Each row is a point on a landscape with many peaks, with its height.
A climber steps from a point to the highest of its 2 nearest points, and stops where none of them is higher. Distance is the straight distance between rows; heights are no part of it.
q_367 (h 297): [ 98 120 143 148 113 116 129 124 128  71 131 154 176  53 167 107  50 133
 127 136 145 153 181]
q_648 (h 588): [174 146 186 155 132 107 187 100 142 160 122  88 122 108  94 144 148 109
 105 104 143 150 163]
q_687 (h 80): [178 131 118 199 186 146  95 136 169 150  47 129 105 147 139 134 140 114
  77 137 120 125 117]
q_139 (h 517): [172 168 188 136 128 125 182  74 125 140  79  85  91 133 155 117 172 138
  98 116 148 161 184]
q_480 (h 452): [ 90 134 117  84 123 105  95 137 130 179 145 192 152 124 133 149 130 106
 173 120 100  82 120]
q_241 (h 259): [129 151 203 143 144 145 151 150 148  86 169 128 162 138 127  73 126 178
  93 150 129 107 131]
q_293 (h 218): [ 95  97 208 133  98  89 115 118 163 144  91 150 166  97 120 118 103 101
 116 145 105 159 157]
q_433 (h 491): [ 93 141 118 110 183 111  94 145 150 174 161 185 167 133 109 145 138 117
 134 187 104 103 120]
q_27 (h 188): [169 104 141 137 132 115 157 164  87 158 167 124 182  83 124 125 159 117
 122 120 107 157 171]
q_509 (h 341): [118 120 148 108  61 126 124  93  99 151 157 143 133 170 133 118 182 156
 129 183 111 116 149]
q_286 (h 251): [122 132 125  59 114 172 151 129 114 112 208 127 106  99 163 103 142 151
 128 142  73 132 153]
q_234 (h 279): [109 179 138  62 132 112 153 134 151 149 155 132 105 111 146 114 151 138
 151 151 113 119 160]
q_678 (h 139): [119 128 118 110 108 143  81 155 145 131 147 129  97 140 132  98 149 109
  68 144 103 118 147]
q_921 (h 79): [118 150 159  90 100 184 143 107 149 117 155 145  60 117 184 117  86 142
  83 130 101 130  94]
q_809 (h 396): [102 122 155 102 140 137 100 159 129 109  76 174 131 122 154 147 123 186
 133 160  99 113 105]
q_211 (h 225): [133 100 176 102 128 177 125 159 144 106 182 134 164 151 127  98 129 166
 155 142 119  90 146]
q_121 (h 147): [135  96 124 134  88 111  58 142 141 125  78 130 113 153 132 136  85 110
 151  92 142  77  69]
q_296 (h 445): [ 93 125 159 119 156 106 126 153 143 166 119 189 180 111 134 136 151 190
 134 175  96 105 116]
q_490 (h 295): [151 141 120 142 159  67  62 164 172 102 112 146 158 107 159 141 111 135
 134 105  91 108 124]
q_192 (h 422): [159 117 154 195 140 105 176 150 115 142 110 132 178 118 125 157 133 190
 170  94 166 132  82]
q_749 (h 555): [110 140 137 151  60 121 159 169 118 114  87 138 125  90 121 120 145 150
 146 138 212 136 147]
q_739 (h 299): [ 65 143 112  69 131 134 153 128 110 148 154 130 155 125 106 139 181 154
 182 163 149 117 174]
q_289 (h 441): [158 124 125 136  77  81 145 111 117 202 148  80 119 160 136 143 191 126
 144  92 123  76 105]
q_133 (h 94): [154 131 100 159 151 159 116 132 116 133  34 151  78 113 118 155 119  98
  94 107 139 130 129]
q_243 (h 263): [133 149 135 132 116 105 147  91 137  57 103 134 119 113 177 166 123 184
 154 132 165 138  98]
q_910 (h 198): [139 100 191 114 135 164 100 134 128 127 104  86 160 138 138 113 141 122
 134 115 125 103 163]
q_594 (h 597): [154 105 132 118 105 107 142  76 157 181 188 107  88 141 103 179 174 170
 107 126 108 170 124]
q_29 (h 117): [116 171 106 134 153 144 157  67 101  80 112 126 125 111 150 138  90 113
  97 110 144 179 145]
q_60 (h 67): [102 188 135  78 145 159 132  71 143 144 158 160  95 117 179 112  76  95
 105  85  83 159 123]
q_838 (h 121): [156  95 138 132 114 139  46 132 126 157 107 104 102 157 133 125 119 130
  67 121  86 120  89]
q_989 (h 457): [113 118  77 116 164 185 153 129 172 164 130 119  50 201  72 123 140  97
 144 166 128 130 102]
q_595 (h 168): [128  91 155 113 118  84 102 149 160 116  92 133 115 112 123 162  58 112
 132 116 120 139  52]
q_606 (h 96): [115 131 127  80 169 143 114 151 164 106 135 111 131 114  99 137 101 102
 131 123 133 121 121]
q_994 (h 384): [140  84 112 168 106  99 136 110  88 136 134 145 206 136 136 168 130 178
 186  98 160 109 112]
q_775 (h 167): [154 122 157 107 172 167 178 152 118 123 174  73 171  82  94 125 133 130
 117  89 137 148 190]
q_418 (h 318): [145 104 123 131 154 135  74  95 137 155 150  86 202 160 161 135 163 161
 133  89 106  82 104]
q_143 (h 392): [113 137  60 121 167 144 130 131 100 119 128 134 112 187 101 140 138  64
 181 117 149  88 150]
q_592 (h 92): [ 70 156 116 135 121 140 144 152  86 135  84 172 112 114 129  97 115 106
  59 166 127 137 123]
q_700 (h 541): [111 146 141 124 147 115 169 155 127 188 112 141  84 142  87 127 143  67
 146 129 126 111  78]
q_8 (h 485): [156 151  94 146 115  83 109  91 139 160 148 130 110 195 116 170 193 138
 144 122 118 114  81]
q_521 (h 477): [195 113 166 173 153  91 132 116 134 126 111 132 134 136 105 171 144 147
 144 113 144 151  82]
q_368 (h 345): [109  86  65 123  79 103  90 130  71 126 126 150 127 153 106 176  95 121
 168 132 104 115 109]
q_645 (h 206): [133 112 125 117 169 107 104 150 109 183 125 101 194 106 121 116 162 104
  97  99  70 126 150]
q_959 (h 376): [118 107 111 138 142 153  93 127 154 125 152  72  88 173  86 125 112 132
 103 132 160 138  58]
q_547 (h 372): [112 178 144 158 178  75 189 143 108 106 123 170 122  83 126 110 104  99
 121 135 115 139 146]
q_577 (h 702): [131 146 167 125 106  82 165  97 161 160 171  99 105 109 107 144 169 134
  74 141 136 178 122]
q_138 (h 603): [111 149 154 165 122  79 135 134 125 205  84 140 137 136 103 137 167 137
 138 115 131 119  89]
q_160 (h 418): [124 105  83 143 144 186  86 136 172 164 100 112  96 188  91 134 112  90
 143 128 143  98  69]
q_394 (h 148): [115 142 148  99 114 166 193 120 126 121 178  99 138  90 116 111 139 144
  90 131 160 175 198]
q_9 (h 65): [139 149 153 125 195 160 116 124 180 113 144 167 119 141 142  82  99 102
  79 177 122  92 105]
q_494 (h 335): [ 95 146 123 127 107  56 152 141 105  86 107 186 141  69 157 127  62 111
 122 138 118 152 124]
q_513 (h 266): [109 137 168 122 104 121 137  67 129 101 169 178 166  96 141 106  81  98
  91 133 124 179 175]
q_432 (h 114): [162 119  93 141 130 187 158 110 144 122 133 126  27 132 114 150 120 146
 101 121 137 157 117]
q_843 (h 223): [109 128  99 116 105 166 141  89  83  96 189 110  95 137 146 102 155 156
  75 158  99 158 119]
q_183 (h 131): [144 124  80 112 147 149 145 150 113 149 128 115  70  91 127 156 122 141
  81 133 102 173  71]
q_567 (h 371): [142  85  88 130  49 118  97 101  95 150 159  97 119 185 129 151 129  95
 199 103 121  95  99]
q_659 (h 562): [158 142 104 127 121 153  73 100 180 102 128  86  70 146 146 121 185 157
 112  92 146 120 165]
q_30 (h 273): [124 121  95  93  89 132  99 114 155 113 142 132 119 159 136 168 142 129
 200 145 143 131 151]
q_719 (h 104): [109 163 113 149 142 182 160 122  90  84  78 169 142 126 160  99 104 107
 111 139 133 144 152]
q_673 (h 400): [ 78 173  80  99 148 132 163 169  78  96 116 131 126  86 120 146 119 138
 174 134 143 126 129]
q_329 (h 542): [151 112 128 165 108 108 105 108 114 174  77 117 136 177 102 178 140 135
 137 129 145 128  71]
q_43 (h 672): [ 99 133 126 126  93 104 121 137 116  85  97  82 151  97 128 104 141 149
 107 102 196 165 175]
q_660 (h 690): [146 124 105 130 113 106  96 104 158 139 121  94 116 129 111 156 168 167
  98  84 129 155 143]
q_859 (h 149): [141 107 109 111 116  95 139 141 103 127 134 121  88 113 137 148  84  82
 125 124  91 167  83]
q_584 (h 296): [103 106 176 157 144 140 135 117 121  98 150 116 149 157  91  51 140 130
 110 156 169 110  98]
q_111 (h 298): [133 143 125 148 127 121 138 159 101  45  98 107 155 114 184 127 114 189
 125 129 154 126 116]
q_92 (h 486): [147 145 156 142  78 140 202 154  98 131 127 122 148 109 140 124 122 115
 189 169 174 122 143]
q_879 (h 78): [109 159 106 148 160 121 111 141 158 125 114 207 106 100 117 100  83  84
  86 173 119 131 114]
q_382 (h 246): [138 104 118 119  71 124 125 113 141  80 149 155 114 129 146 179 138 190
 164 168 162 163 136]
q_792 (h 346): [115 120 139  97 108 121  75 148  89  73 129 118 154 113 169 145  90 172
 142 166 119 103  93]
q_315 (h 159): [108  79 128 123 126 195  64 132 141 106 128 157 108 162 107 105 115 156
  77 173 127 127 141]
q_314 (h 439): [132 151 117 128 111 129 152 181  91 135 132 126 166 101 155 140 127 145
 210 107 133  98 147]
q_855 (h 177): [139  71 156 135 126 182  46 132 132 119 127 136 178 175 106 123 110 130
 107 137 150 126 158]
q_321 (h 294): [117  99 131 129 142 164 100 103 101 207 107 103 193 175 121 123 163 150
 133 117  93  70  94]
q_805 (h 426): [135 104 109 132 110 135 147 158 148 106  84 137 129  82 108 187  88 124
 172  92 162 161 144]
q_288 (h 132): [125  65 150 186 119  80  88 152 121 144  69 149 157 147 116 110  86 106
 153  81 135 101  77]
q_755 (h 377): [177  89 122 122 126 145 140 164 129  90 146 155 118  94 105 187  68  79
 189 104 134 128 141]
q_913 (h 420): [115 130  99 102 129  82 129 158 131 149 148 157 148 146 104 125 130  47
 179 119 137  65 139]
q_604 (h 242): [107 118  91 178 184 124  72 174 132 167  66 151 171 114 128 114 129 145
 102  93 110 112 139]
q_135 (h 462): [134 123 122 194 191  86 179 157  79 142 117 132 173 142 120 120 170 176
 146 140 131 110  75]
q_871 (h 111): [163 124 127 119 189 122 133 124 164 160 175 106 127 155  92 114 138  99
 120 127 135 133 146]
q_11 (h 124): [145 133 100 127 105 126 134 122 138 139 187 109  96 150  98  83 150  76
 111 152 118 129 180]
q_554 (h 348): [158  86 114 140 134 154  87 110 103 124 149 116 188 143 145 149 104 168
 156  81 105 129 102]
q_904 (h 333): [155 124  96 110 119 136 171 140 127  87 190  94 107 107 107 146 103 105
 204 124 162 131 136]
q_698 (h 458): [126 199 171 137 109 113 178 103 143 134  96 134 126 111 174  71 144 156
 119 118 146 136 171]
q_511 (h 240): [134 118 209 104 119  77 168  89 135 103 116 129 184  90 144 104  82 100
 123 123 117 179 161]
q_664 (h 202): [133 135 109 120 125 149 168  96  86  87 148  89  56 168 137  88 111 102
 110 152  90 155  81]
q_553 (h 576): [ 87 153 108 121  92 101 150 154  77 107 152  83 166 120 113  87 156 143
 120 147 169 142 168]
q_65 (h 332): [119 124 148 170 140 167 145 100 158  92 123  91  97 178 101  93 136 144
  73 135 166 123 107]
q_990 (h 334): [152 136 139 154 178  86 155 159 147 105 125 157 142 103 164 127 140 116
 154 112  98 104 137]
q_356 (h 317): [117 123 119 102 121 110 157 103 112 157 206 149 176 153 102 142 179 150
 159 170 113 137 154]
q_344 (h 222): [148 128  93 146 219 106  76 113 130 167  87 119 184 119 117 110 143  80
  86 112 111  92 131]
q_197 (h 265): [115 116 108 150 152 104  70 161 153 113  68 133 146  78 145 110  90 108
 124 103 112 106 170]
q_955 (h 475): [144 183  93 119 152 134 106 122 123  76 102  72 102 122 176 115 173 132
 108 105 117 113 166]
q_235 (h 130): [137 132 103 144 122 170 195 105  76 103 159 114 117  94  94 138 106 108
 123 119 165 185 169]
q_3 (h 484): [ 98 117 116 146 108 130 139 155 131 114 133 158 135 110  56 156 123 127
 163 129 210 139 143]
q_621 (h 97): [128 159 134 116 136 179 138 139 171 110 126 144  57 107 139 139 108 135
  72 106 158 139 130]
q_935 (h 368): [116 114 101 123  52 107  68  92  97 151 149 132 104 165 148 100 193 133
 136 126  90  83 169]
q_729 (h 107): [164  96  97 135 100 147  86 117 103 136  68 107  98 154 141 152 125 106
  99 128  91 156 139]
q_456 (h 410): [139 185 151 162 106  89 196 119 145 141 108 160 105  95 159  90 111  75
 108 119 118 132 156]
q_309 (h 300): [148 132 116  93 108 162 158 116 145 110 146 120  50 138 139 167 114 142
 210 136 147 124 108]
q_55 (h 194): [ 93 105 162 126 141  94  67 131 163 126 120 139 144  81 130 117  83 128
  84 153 104 144  97]
q_231 (h 81): [153 134 131 101 203 166  91 143 154 122 145 108 111 124 140 122  95 139
 106 144  92 124  78]
q_82 (h 56): [133 197 159  89 164 162 154  78 156  86 153 109 114 134 182  92 105  87
 132 104  84 134 178]
q_158 (h 511): [ 92 131 115 152 151 124 135 154  79 138 128 117 191 121 108 119 168 160
 114 126 149 142 105]
q_383 (h 495): [ 88 119 122  78  97 146 170 129 135 168 121 124  68 162  83 116 149  99
 167 170 117 127 124]
q_266 (h 402): [134 100 108 130  45 129  95 133 139 158 142  99 105 170 155 121 152 138
 162  76 134  77 140]

Where does a climber stop that starts at each point below?
q_592 => q_577
q_321 => q_138
q_910 => q_138
q_513 => q_577
q_645 => q_577
q_418 => q_138

Call two points neighbours if one is among the 2 nearest of the other. Go from one point of each pair to the other, from neighbour to neighbour, staying as high as possible. Name the lowest point that can't be avoided.
q_43 and q_138 => q_192
q_43 and q_433 => q_30
q_660 and q_577 => q_594
